Each scene shows the same named points in several views. A view is turned or mirrored, shifted and resized as a whole, has a little noise and may leave points out.

Scene 1
View 1
Z_751: [20 -5 15 -18 13 -8 -12 15 -13 -3 10 -18 5 -11 -5 -3 13 -3 22 -2 -5 7 1 -4 -8 2 -12 17 0 -7 -18 5 -6 -2 5 -17 0 5 -12 -22 -6 -13 -1 -14 9]
Z_107: [6 5 2 -20 -6 -14 -18 7 1 -10 1 -23 5 -4 -8 -6 22 12 35 -2 -10 3 10 -6 -8 -2 -5 1 3 -12 -16 -5 9 -7 14 -6 2 5 -2 -8 11 -12 2 -5 2]
Z_605: [8 -16 -8 12 -14 6 -11 7 0 -29 25 -20 7 -7 -7 15 6 7 1 -14 -5 16 -1 5 -10 -21 -5 -6 -9 22 -17 11 -19 13 25 -24 4 7 -6 -11 -12 4 8 4 9]
Z_915: [-5 -26 6 4 -19 0 -27 18 8 -14 22 -10 -3 -24 -10 -7 -4 5 7 -10 9 14 -3 6 -14 -19 14 0 -14 -10 8 18 -23 -6 5 3 2 -9 -14 1 -9 10 -2 -7 -14]
Z_50: [28 2 16 -23 21 -8 -8 15 -19 1 6 -23 11 -6 -3 0 16 -3 28 1 -10 2 4 -11 -5 10 -22 22 3 -6 -27 1 0 -2 3 -20 -3 9 -10 -27 -5 -22 2 -14 16]
Z_622: [12 -8 10 -15 -5 -10 -21 12 -3 -2 5 -16 5 -15 -8 -10 11 5 25 0 -1 7 7 -8 -6 -1 0 8 -6 -20 -7 0 -3 -8 0 0 -3 -5 -5 -9 1 -10 0 -9 -2]
Z_601: [4 6 8 -22 18 -9 -12 13 -4 -18 18 -25 -2 4 -6 4 22 3 19 -8 -11 3 -2 14 -12 -5 -20 8 17 20 -30 12 4 3 28 -27 15 27 -20 -24 1 -4 -3 -17 7]
Z_118: [1 -8 -1 -4 -16 -7 -19 8 4 -17 13 -19 5 -9 -9 0 12 10 18 -7 -5 9 5 2 -10 -12 1 -4 -5 -3 -10 3 -5 0 16 -9 4 2 -6 -5 1 -2 2 -2 0]
Z_154: [21 0 9 -21 4 -12 -14 12 -11 0 0 -21 11 -12 -4 -6 18 4 32 2 -7 4 10 -14 -4 7 -10 14 -2 -20 -15 -7 4 -7 -1 -7 -6 0 -2 -15 1 -19 2 -9 7]
Z_541: [1 -2 -8 -2 3 2 -6 6 0 -33 27 -26 3 7 -7 16 17 7 6 -17 -14 8 -5 19 -12 -19 -18 -5 8 40 -33 15 -6 16 41 -36 14 26 -12 -21 -7 3 5 -4 14]
Z_804: [5 -18 -7 9 -27 -1 -18 7 5 -17 15 -16 8 -17 -8 1 4 12 13 -9 -2 14 4 -6 -7 -16 7 -5 -17 -6 -3 2 -14 3 9 -4 -2 -9 1 0 -4 0 6 6 1]
Z_790: [4 -14 -6 11 -7 9 -10 9 0 -32 32 -19 4 -3 -8 18 5 4 -2 -18 -7 13 -8 16 -12 -22 -10 -4 -3 34 -23 20 -21 16 30 -31 10 15 -13 -16 -16 7 5 1 12]
Z_749: [-4 -11 -12 7 -16 3 -12 5 6 -34 26 -21 2 -2 -8 14 12 10 4 -17 -7 13 -4 15 -13 -23 -4 -11 -2 27 -19 13 -13 13 32 -25 12 14 -9 -9 -7 9 5 0 6]
Z_341: [11 -19 -14 19 -28 6 -12 6 2 -27 18 -18 14 -14 -8 13 3 12 6 -13 -6 18 4 -5 -7 -21 2 -11 -19 5 -8 4 -19 11 16 -14 -5 -7 6 -2 -11 3 10 12 9]
Z_872: [2 -31 -9 21 -46 5 -24 9 10 -19 16 -9 9 -28 -11 0 -7 15 6 -12 7 21 3 -7 -8 -24 24 -11 -31 -17 13 6 -26 0 1 6 -6 -23 2 12 -10 8 5 12 -9]
Z_289: [4 -15 8 -9 -10 -7 -23 13 1 -7 9 -15 2 -17 -10 -9 7 6 21 -4 1 10 4 -2 -8 -8 4 5 -8 -16 -3 6 -9 -8 2 0 -1 -5 -8 -5 -1 -3 -1 -6 -7]
View 2
Z_749: [14 28 11 8 29 -35 3 -11 -15 -17 -6 32 2 10 -18 3 -7 -8 -20 2 23 -8 13 4 -22 24 1 18 -17 8 19 -30 -7 -5 37 -23 -30 14 -34 10 -1 4 29 5 2]
Z_541: [14 33 19 0 34 -23 1 -13 -12 -17 3 41 -14 15 -20 -6 8 -25 -23 5 26 5 18 -8 -30 24 9 7 -5 9 10 -43 -7 -9 43 -19 -28 1 -52 9 3 18 54 10 -4]
Z_804: [-5 0 11 8 13 -24 7 -14 -2 -13 -17 -5 5 15 -8 9 -20 3 -7 -8 9 -2 0 16 5 3 -14 23 -15 -9 21 -6 0 -14 24 -16 -19 12 7 5 -12 -19 -8 1 2]
Z_289: [-20 -10 10 -10 8 -10 -7 -11 13 0 3 -19 11 18 -11 3 -13 1 -2 -6 -4 13 2 17 12 -2 -14 5 0 -14 25 -12 -6 -20 33 -9 -29 16 10 -4 -21 -19 5 8 -6]
Z_154: [-27 -18 25 -19 5 11 -5 -20 28 1 9 -23 -18 36 -4 -7 4 -20 -1 -7 0 31 -1 2 15 -15 -8 -4 15 -24 2 -13 4 -26 33 -1 -9 -15 12 0 -16 -10 22 5 -11]
Z_605: [15 20 8 10 25 -25 7 -13 -13 -26 -17 23 -5 1 -18 -3 -5 -8 -13 -1 14 -6 16 3 -15 14 -11 22 -14 7 12 -21 4 -11 27 -20 -21 9 -23 11 -3 2 18 6 4]
Z_872: [-1 -5 -1 22 8 -33 10 -9 -9 -23 -33 -13 22 1 -12 17 -39 23 -1 -12 -2 -22 -3 30 11 1 -29 36 -30 -6 33 11 3 -11 16 -22 -21 30 26 5 -17 -32 -40 -1 9]
Z_341: [11 10 10 18 20 -26 13 -14 -12 -28 -27 10 -6 9 -10 4 -16 1 -7 -7 13 -12 5 11 -4 4 -17 29 -24 -2 11 -6 7 -11 17 -17 -12 8 -3 13 -4 -11 -6 -3 7]
Z_118: [-12 3 18 -1 15 -19 -1 -13 2 -5 -2 -1 3 27 -8 8 -14 -4 -10 -2 12 9 -1 9 0 6 -6 7 -9 -9 22 -17 -7 -12 35 -12 -26 9 -3 1 -11 -12 13 6 -3]
Z_107: [-27 -7 31 -13 11 -10 -2 -17 17 10 11 -11 -12 48 2 7 -5 -15 -12 -5 16 28 -11 5 6 -4 2 -2 2 -24 15 -21 -9 -19 39 -5 -21 -7 5 0 -14 -11 23 6 -9]
Z_751: [-17 -10 13 -21 13 11 -9 -17 20 -4 13 -13 -10 12 -14 -16 11 -22 -1 -3 -3 25 14 1 7 -5 -11 -5 21 -13 8 -20 3 -27 34 -2 -17 -6 -8 0 -16 -3 36 10 -11]
Z_601: [-11 15 22 -22 25 -6 -13 -15 9 4 25 18 -8 25 -17 -10 13 -27 -19 6 16 24 16 -5 -14 17 9 -11 16 -4 14 -45 -10 -19 50 -11 -34 -1 -40 -1 -7 14 66 16 -13]
Z_50: [-20 -12 20 -26 11 19 -8 -19 26 -2 17 -15 -26 20 -12 -21 21 -33 -2 -4 -4 37 14 -10 11 -10 -9 -11 27 -18 -5 -21 8 -32 33 3 -10 -21 -10 3 -16 2 48 9 -13]
View 3
Z_341: [4 2 2 -18 -11 -14 -10 18 -7 2 1 -11 -5 -10 -16 13 11 -6 -11 19 -3 -7 16 -25 23 -4 13 -11 -23 5 -21 3 -6 6 10 16 2 1 -10 -2 9 -2 -2 19 0]
Z_289: [10 -6 -6 14 -1 -8 1 3 9 -6 -5 9 -10 -8 5 22 3 4 -4 5 9 -20 16 -4 -6 -16 4 -33 -27 -20 -4 3 2 8 1 -14 -9 15 6 -5 0 -20 -18 17 -15]
Z_118: [12 -2 -1 6 -3 -12 -6 1 -1 -9 -9 7 -14 -7 -14 17 2 2 -10 8 2 -9 15 -8 5 -8 -3 -25 -30 -15 -8 5 1 11 6 -1 -14 12 3 -3 5 -7 3 16 -11]
Z_915: [3 2 -13 0 -6 -26 12 3 2 3 -1 -14 -20 -7 -5 8 11 0 -9 3 16 -14 27 -4 10 -29 8 -24 -35 -14 -6 -2 0 1 1 -4 -11 -6 -7 -5 -7 -15 -23 37 -2]
Z_601: [18 -8 31 31 -9 -13 -10 -17 1 -19 -34 26 -22 -13 -25 7 -2 10 3 -13 12 -12 15 -14 4 -12 -31 -30 -27 -21 -11 -3 -5 15 22 0 -45 13 4 24 8 8 34 1 -32]
Z_751: [16 -9 18 24 -7 -1 -7 2 9 -12 -18 23 -7 -13 -1 21 2 5 4 -1 8 -23 11 -21 -6 -11 -9 -32 -14 -15 -12 -3 -2 14 13 -9 -20 22 4 12 5 -9 4 2 -33]
Z_790: [6 2 22 -4 -18 -28 -6 2 -11 1 -20 -10 -17 -17 -34 -4 10 1 -2 -2 10 -5 25 -29 31 -19 -12 -13 -27 1 -24 -10 -14 4 26 23 -29 -10 -14 25 7 13 23 21 -9]
Z_872: [0 5 -29 -22 -4 -18 6 22 0 9 18 -27 -7 -2 0 16 12 -8 -19 24 0 -10 22 -8 14 -15 30 -17 -31 -1 -10 7 0 -1 -6 3 15 -4 -9 -23 -2 -21 -39 38 14]
Z_622: [13 -6 -2 22 0 0 -4 5 13 -11 -9 21 -6 -8 9 27 1 2 -1 9 5 -23 9 -8 -12 -11 5 -35 -21 -20 -4 3 6 12 0 -17 -9 23 9 -6 2 -20 -14 8 -22]
Z_749: [9 3 15 -7 -13 -28 -8 -2 -13 -5 -16 -10 -21 -10 -35 -3 6 0 -11 1 3 1 20 -19 26 -9 -13 -16 -35 -5 -16 -3 -10 6 15 20 -26 -7 -10 12 10 11 24 21 -3]
Z_605: [7 1 15 -7 -13 -20 -9 6 -7 0 -12 -9 -14 -12 -25 4 11 0 -6 5 4 -6 20 -26 23 -12 -2 -13 -24 2 -21 -4 -10 6 17 19 -16 -3 -11 13 9 6 13 18 -7]
Z_541: [13 -1 33 4 -14 -21 -13 -9 -14 -10 -29 5 -21 -16 -39 -2 5 5 -4 -6 4 -1 16 -25 23 -7 -26 -15 -28 -5 -20 -5 -12 10 25 21 -40 -2 -7 27 14 22 44 10 -16]
Z_804: [7 -1 -8 -8 -5 -13 -4 13 2 -3 0 -6 -7 -6 -8 17 7 -3 -10 15 -2 -9 15 -11 9 -8 12 -21 -27 -7 -12 6 0 8 2 5 -1 5 -4 -10 5 -10 -11 22 -1]
View 4
Z_118: [-3 -10 -4 -16 -2 3 4 25 7 17 -14 29 0 -9 8 -12 0 -9 11 -2 -8 22 -6 5 13 -2 4 18 10 9 -11 -9 -21 -14 25 -8 5 15 8 -7 15 -10 19 -4 2]
Z_601: [23 -23 5 -12 14 19 8 59 12 38 -24 36 -5 -10 3 4 -32 14 -5 -4 -26 4 3 3 16 -7 16 34 60 -3 -2 -10 -20 -54 68 8 -16 23 5 -29 -19 -27 23 25 -6]
Z_605: [21 -39 3 -21 9 10 -8 14 13 39 -6 29 -28 -25 30 -38 -21 10 20 5 -15 38 -20 25 18 16 15 36 0 4 -6 1 -20 -10 28 -10 -8 13 12 -7 1 3 39 12 -13]
Z_872: [-22 -22 -3 -14 -9 -1 -7 -27 14 1 9 33 -6 -12 13 -40 28 -31 22 3 12 41 -19 13 6 15 2 10 -55 13 -19 -10 -24 39 -21 -28 20 6 3 18 42 18 23 -29 4]
Z_341: [9 -25 -1 -21 -6 2 -10 4 6 28 -5 19 -24 -20 34 -44 -2 1 25 9 -10 43 -19 23 18 15 5 22 -21 11 -8 4 -22 8 1 -20 9 9 21 3 17 13 32 -9 -6]
Z_107: [-6 10 -8 -16 -9 4 11 51 -3 18 -26 10 8 4 2 7 4 -7 -1 1 -17 8 4 -4 16 -21 -1 5 36 11 -11 -6 -27 -32 24 -3 17 13 17 -15 12 -22 2 -14 13]
Z_790: [33 -52 6 -21 15 14 -9 11 20 45 -6 42 -32 -33 30 -40 -34 17 21 5 -21 33 -19 26 18 25 22 48 8 -1 -6 -2 -15 -16 46 -8 -22 20 6 -8 -11 0 46 29 -19]
Z_154: [10 -1 1 -6 -9 21 11 63 -4 21 -11 0 0 9 -13 4 5 -6 -13 10 -23 10 5 -13 11 -20 -6 3 46 -4 -7 -3 -30 -34 6 -1 31 -3 19 -16 0 -10 7 -37 22]
Z_50: [31 -19 11 3 1 34 10 73 -1 36 -7 -1 -14 7 -17 4 -17 6 -20 11 -36 6 8 -15 13 -21 -1 16 70 -13 -2 -2 -29 -50 21 5 20 -8 15 -22 -21 -7 17 -28 18]
Z_541: [33 -33 1 -25 16 8 -3 37 12 52 -25 34 -25 -27 37 -26 -43 27 20 -1 -28 24 -17 25 25 12 22 44 31 5 -5 0 -15 -38 65 0 -28 28 15 -24 -18 -17 36 42 -23]
Z_804: [-6 -17 -3 -16 -6 2 -2 8 9 16 -4 25 -7 -13 15 -28 10 -12 15 3 -5 31 -11 11 13 7 4 15 -16 11 -13 -4 -24 4 4 -16 15 7 10 4 23 3 22 -17 2]
Z_915: [-11 -36 6 -7 5 13 1 -13 25 4 6 56 -1 -15 -7 -25 13 -21 5 -2 5 21 -8 5 1 12 12 24 -18 2 -17 -19 -20 13 17 -18 -4 14 -16 9 21 1 27 -7 -1]
Z_622: [-5 -6 1 -4 -7 18 9 36 4 9 -6 16 8 5 -18 2 14 -17 -10 5 -13 10 5 -13 4 -13 -2 5 26 0 -10 -10 -27 -19 7 -7 23 1 5 -7 12 -7 9 -32 17]

In a view up to two points have been moved. Name them for each view, in the order of its rows, or write none.
view 1: Z_915
view 2: none
view 3: Z_751
view 4: none

Scene 2
View 1
Z_618: [19 -16 2 -3 -8 -11 -12 16 -6 4 -8 32 24 -27 6 37 -6 -26 7 -18 16 3 -16 3 -2 -11 -15 7 26 42 -15 12 -1 -1 11 -8 -23 -32 1 -7 19 0 -17 -4 -23]
Z_985: [13 -1 -4 -10 7 -6 22 -4 -5 24 -13 -4 2 -12 9 4 -4 3 -2 -15 4 9 -13 4 -8 2 -3 0 8 -2 9 14 0 11 1 -5 -5 8 14 -5 4 3 -2 13 -13]
Z_240: [12 -5 2 -5 0 1 9 -3 -1 19 -16 1 4 -17 5 13 -4 -4 -6 -10 -2 3 -13 3 -2 2 -13 5 17 9 -10 15 -3 11 5 -5 -10 2 6 -11 6 1 -7 3 -15]
Z_945: [13 0 1 -9 3 -3 16 -3 -3 22 -13 -5 3 -13 11 9 -3 1 -6 -12 3 7 -15 5 -4 3 -8 3 13 -1 -1 14 1 10 3 -3 -7 4 11 -8 3 0 -5 8 -19]
Z_553: [17 -3 7 -9 -1 -2 7 -3 3 23 -18 2 10 -23 4 25 -2 -5 -12 -12 1 2 -20 8 3 4 -14 10 22 19 -14 16 1 8 7 -10 -20 -3 10 -5 9 -9 -11 2 -32]
Z_707: [16 4 4 -15 9 -3 27 -16 5 40 -21 -14 1 -19 8 7 -1 12 -17 -12 1 5 -20 13 -2 9 -4 7 11 1 8 14 3 15 0 -14 -18 18 22 4 1 -11 -5 14 -29]
Z_153: [8 -3 -4 -4 4 1 15 1 -9 13 -10 -2 -3 -8 8 0 -5 -1 2 -12 -2 7 -8 -1 -7 1 -10 -2 9 -7 -1 16 -3 12 2 2 4 6 4 -17 1 11 -1 7 -2]
Z_865: [0 -6 -17 2 7 1 23 0 -13 10 -8 -6 -12 -5 3 -22 -10 5 10 -8 -9 7 6 -12 -10 -2 -8 -10 -2 -23 7 16 -11 19 -4 5 17 24 1 -19 -4 28 14 11 29]
Z_139: [4 -3 -12 -4 5 -3 21 3 -13 10 -6 -5 -7 -4 11 -9 -7 0 7 -13 -1 11 -4 -5 -10 -1 -5 -6 3 -19 8 15 -4 13 -1 7 11 11 3 -18 -2 20 5 12 10]
Z_991: [8 -10 -5 1 0 5 8 -10 3 21 -21 2 -2 -23 -10 0 -8 2 -8 2 -16 -4 -5 -3 5 4 -20 8 17 13 -18 20 -14 17 2 -13 -10 17 0 -7 7 9 5 -5 5]
Z_819: [7 -13 -16 -2 0 -16 5 26 -24 -10 5 25 12 -5 18 5 -11 -22 30 -26 21 15 -2 -10 -21 -19 -1 -12 4 2 17 9 -3 1 2 11 10 -25 -2 -20 6 25 -5 14 14]
Z_723: [8 -5 6 1 -6 9 -1 -3 1 12 -14 -3 -2 -16 -2 15 -3 -6 -11 -4 -16 -1 -13 0 7 7 -23 9 23 6 -33 21 -5 12 9 2 -6 5 -5 -24 8 6 -6 -7 -9]
View 2
Z_985: [6 -2 -6 -9 13 10 -11 16 -7 -8 7 13 0 3 -2 -7 -2 -5 3 3 7 1 7 6 -8 -13 -2 0 -9 -1 -14 3 8 -6 -10 3 -13 -2 5 -9 -1 -13 2 7 -2]
Z_991: [10 -1 -2 -13 -3 12 -9 -3 -23 -24 -4 15 3 18 -1 0 -8 -7 -5 7 -10 9 7 0 -1 0 7 10 7 10 -15 5 -5 1 3 7 7 2 -5 7 2 0 17 0 3]
Z_153: [5 1 -8 -11 5 8 -10 9 -10 -10 5 12 2 9 8 0 -4 -8 8 0 2 1 9 6 0 -1 3 -2 -4 -4 -4 -4 11 -6 -3 4 -11 2 -1 1 -9 -2 0 -2 -2]
Z_819: [-19 9 1 -20 -6 -10 -7 3 13 11 -2 -10 0 3 19 -9 2 5 22 6 0 -10 8 9 -11 -5 -17 -9 -20 -20 25 -20 22 9 20 0 -20 2 11 6 -24 -10 -15 -2 1]
Z_553: [14 1 -4 -19 7 20 -12 4 -23 -3 -8 27 2 -5 0 3 -1 -5 -24 8 13 8 6 2 -6 -12 -4 10 -20 4 -15 9 2 14 -3 2 -4 -12 7 4 6 -10 12 18 3]
Z_723: [16 0 -8 -19 -1 18 -13 -1 -27 -13 -6 26 5 7 12 12 -5 -11 -18 2 1 9 7 2 9 7 10 6 -6 6 -5 1 2 7 4 4 -1 -2 -7 17 -3 8 12 1 0]
Z_865: [-2 -4 -9 -2 3 -3 -8 11 0 -22 14 -5 1 26 9 -5 -8 -10 36 -4 -12 -5 9 8 2 5 8 -10 16 -4 -1 -11 10 -22 0 8 -10 13 -8 -5 -17 1 -4 -19 -3]
Z_618: [-3 10 7 -33 -8 10 -10 -12 -16 12 -22 15 2 -10 11 0 3 7 -29 18 9 5 5 2 -15 -12 -15 14 -35 -3 10 -4 7 37 23 -1 -4 -15 15 20 -3 -13 9 21 10]
Z_240: [9 0 -5 -17 5 14 -11 5 -17 -7 -3 20 1 3 5 1 -3 -6 -11 6 7 5 7 3 -3 -6 1 5 -12 3 -10 4 5 6 -2 4 -5 -6 2 5 0 -5 8 8 1]
Z_707: [18 -5 -10 -6 20 21 -12 21 -16 -13 9 24 -1 -1 -11 -7 -2 -9 -9 5 15 6 7 4 -10 -20 0 4 -9 7 -32 17 3 -6 -23 3 -8 -8 5 -15 11 -16 11 16 -2]
Z_945: [11 0 -7 -12 10 14 -11 14 -12 -6 3 18 1 1 2 -2 0 -6 -4 3 10 3 7 6 -5 -10 -2 2 -11 0 -12 2 8 0 -9 3 -11 -5 3 -2 -2 -8 4 8 -2]
Z_139: [1 -1 -11 -6 6 3 -9 14 -2 -13 12 3 1 13 10 -3 -3 -8 24 -3 0 -5 9 8 1 -1 3 -9 1 -7 -1 -7 15 -13 -4 4 -15 7 -3 -4 -15 -3 -5 -9 -4]
View 3
Z_723: [7 -6 1 6 -6 -8 -9 -1 11 0 18 5 14 5 -11 -23 4 -19 7 -5 6 -7 5 20 -9 -4 -12 -3 -27 6 15 -1 -1 -5 -10 0 13 -2 2 -4 -5 7 6 4 0]
Z_945: [11 -4 -11 11 -14 1 4 2 7 -1 3 7 16 7 -3 -25 -5 -11 -1 -5 1 0 14 7 -5 1 0 1 -14 0 12 -4 4 14 1 3 13 5 -7 -12 -6 -2 5 -9 -16]
Z_819: [4 4 10 3 -14 -6 11 -4 -15 7 -12 9 10 6 5 -8 1 -3 -3 5 4 21 -14 -25 -19 0 -1 -21 6 -14 20 5 15 -6 33 2 -7 3 -3 -21 22 -10 4 -13 -11]
Z_985: [13 -5 -12 11 -15 2 8 3 5 1 -5 4 16 4 1 -24 -8 -9 -4 -1 0 2 18 0 -5 0 5 3 -10 -3 8 -4 4 17 2 5 12 1 -9 -13 -7 -3 8 -9 -20]
Z_618: [22 8 -1 11 -9 -3 -12 -4 15 -3 21 25 10 14 -22 -17 -2 -7 27 -21 13 11 -10 3 -14 -11 -15 -17 4 15 22 3 7 2 22 -3 -1 0 -8 -7 13 -30 -12 -15 9]
Z_553: [18 -2 -14 14 -10 0 -8 4 21 -7 20 17 16 12 -16 -30 -4 -14 15 -16 6 -5 14 22 -2 -3 -8 -1 -17 14 16 -4 0 16 -3 -1 16 4 -9 -7 -10 -11 -3 -9 -5]
Z_865: [-1 -11 4 -1 -12 -5 13 0 -11 12 -21 -13 13 -10 15 -13 0 -11 -22 20 -1 3 11 -13 -15 -1 8 0 -16 -18 5 0 2 -7 -6 12 6 -8 0 -10 3 18 24 7 -23]
Z_153: [6 -5 -2 5 -13 -4 5 0 -1 4 -4 2 14 2 3 -20 0 -11 -5 3 1 2 9 1 -10 0 1 -3 -15 -7 12 -1 3 3 1 5 10 0 -3 -12 -1 6 9 -3 -15]
Z_707: [19 -9 -25 17 -16 7 5 8 17 -4 2 6 19 6 -3 -33 -12 -10 -1 -9 0 -4 32 13 2 3 6 11 -14 5 5 -8 -2 32 -9 6 20 1 -14 -9 -18 -6 6 -11 -24]
Z_240: [13 -4 -7 9 -12 -1 -2 1 10 0 8 7 14 6 -7 -24 -3 -12 5 -7 5 -1 10 10 -8 -3 -5 0 -15 5 14 -2 1 8 -1 1 11 -1 -5 -7 -4 -5 3 -4 -8]
Z_139: [0 -6 0 4 -15 -4 13 0 -9 7 -14 -3 14 -2 11 -18 -1 -10 -16 12 -2 4 11 -7 -10 3 6 -2 -15 -15 10 -2 4 3 3 7 9 0 -2 -15 0 11 16 -3 -22]
Z_991: [14 -11 -4 3 -6 -3 -7 3 14 5 5 -4 13 -6 -8 -20 -2 -13 3 -2 8 -4 12 10 -13 -12 -5 4 -19 6 3 -2 -9 -4 -18 8 9 -13 -5 3 -3 1 11 10 -6]
View 4
Z_618: [54 28 -6 36 -29 18 2 8 -27 22 5 -1 -33 1 1 3 25 -27 19 47 8 -2 -23 -12 0 3 -5 -4 26 -9 -30 -16 5 -15 -14 5 -4 4 -2 37 -4 -17 -67 15 15]
Z_819: [22 2 0 12 -36 -11 0 5 -14 6 8 31 10 12 11 -1 11 -10 27 41 -1 5 -5 -7 -21 -14 -2 25 2 26 8 -3 -3 -18 16 9 -1 -8 0 -1 35 -38 -48 -8 -5]
Z_707: [3 11 -16 -12 -16 27 13 -13 -9 12 5 -8 -30 -7 -33 4 -10 16 -9 -15 43 4 -21 18 13 14 -5 -6 26 -5 -17 10 24 -14 17 1 12 5 -5 12 -16 20 -7 32 11]
Z_865: [-14 3 -9 -18 -1 -23 10 14 12 -1 -2 7 11 18 -2 6 -21 10 1 9 11 18 13 13 -17 -5 -14 32 -1 19 14 13 -4 2 22 -1 8 7 7 -22 26 8 5 -4 -1]
Z_945: [14 12 -8 -4 -15 14 2 -3 -11 9 7 -4 -20 2 -21 -2 -5 4 3 6 29 8 -10 12 7 5 -3 5 18 1 -12 2 13 -16 7 0 5 -1 -3 7 -3 6 -17 16 13]
Z_153: [10 11 -8 -6 -10 -1 0 7 -4 6 3 1 -9 7 -13 1 -8 3 5 13 20 10 0 14 -1 0 -7 17 7 8 -2 2 4 -9 8 -1 3 2 0 -3 9 4 -13 5 11]
Z_985: [5 6 -11 -7 -20 12 9 -6 -9 8 6 3 -15 0 -19 1 -5 8 3 1 28 6 -13 13 1 6 -5 6 18 7 -8 6 14 -14 17 1 7 1 -4 4 2 5 -17 19 6]
Z_723: [28 29 -7 0 6 2 -7 21 -6 10 -2 -24 -29 8 -16 -2 -6 -11 3 24 18 13 4 13 9 6 -11 13 11 -14 -20 -8 1 -2 -18 -8 -2 9 1 9 -9 19 -15 5 29]
Z_139: [-3 2 -7 -13 -11 -10 0 6 1 1 3 7 3 11 -9 -1 -14 7 7 10 16 13 7 12 -7 -4 -8 24 4 16 9 6 1 -10 18 1 6 0 0 -14 19 0 -4 2 2]

In a view up to two points have been moved. Name them for each view, in the order of its rows, or write none.
view 1: none
view 2: none
view 3: Z_553
view 4: none
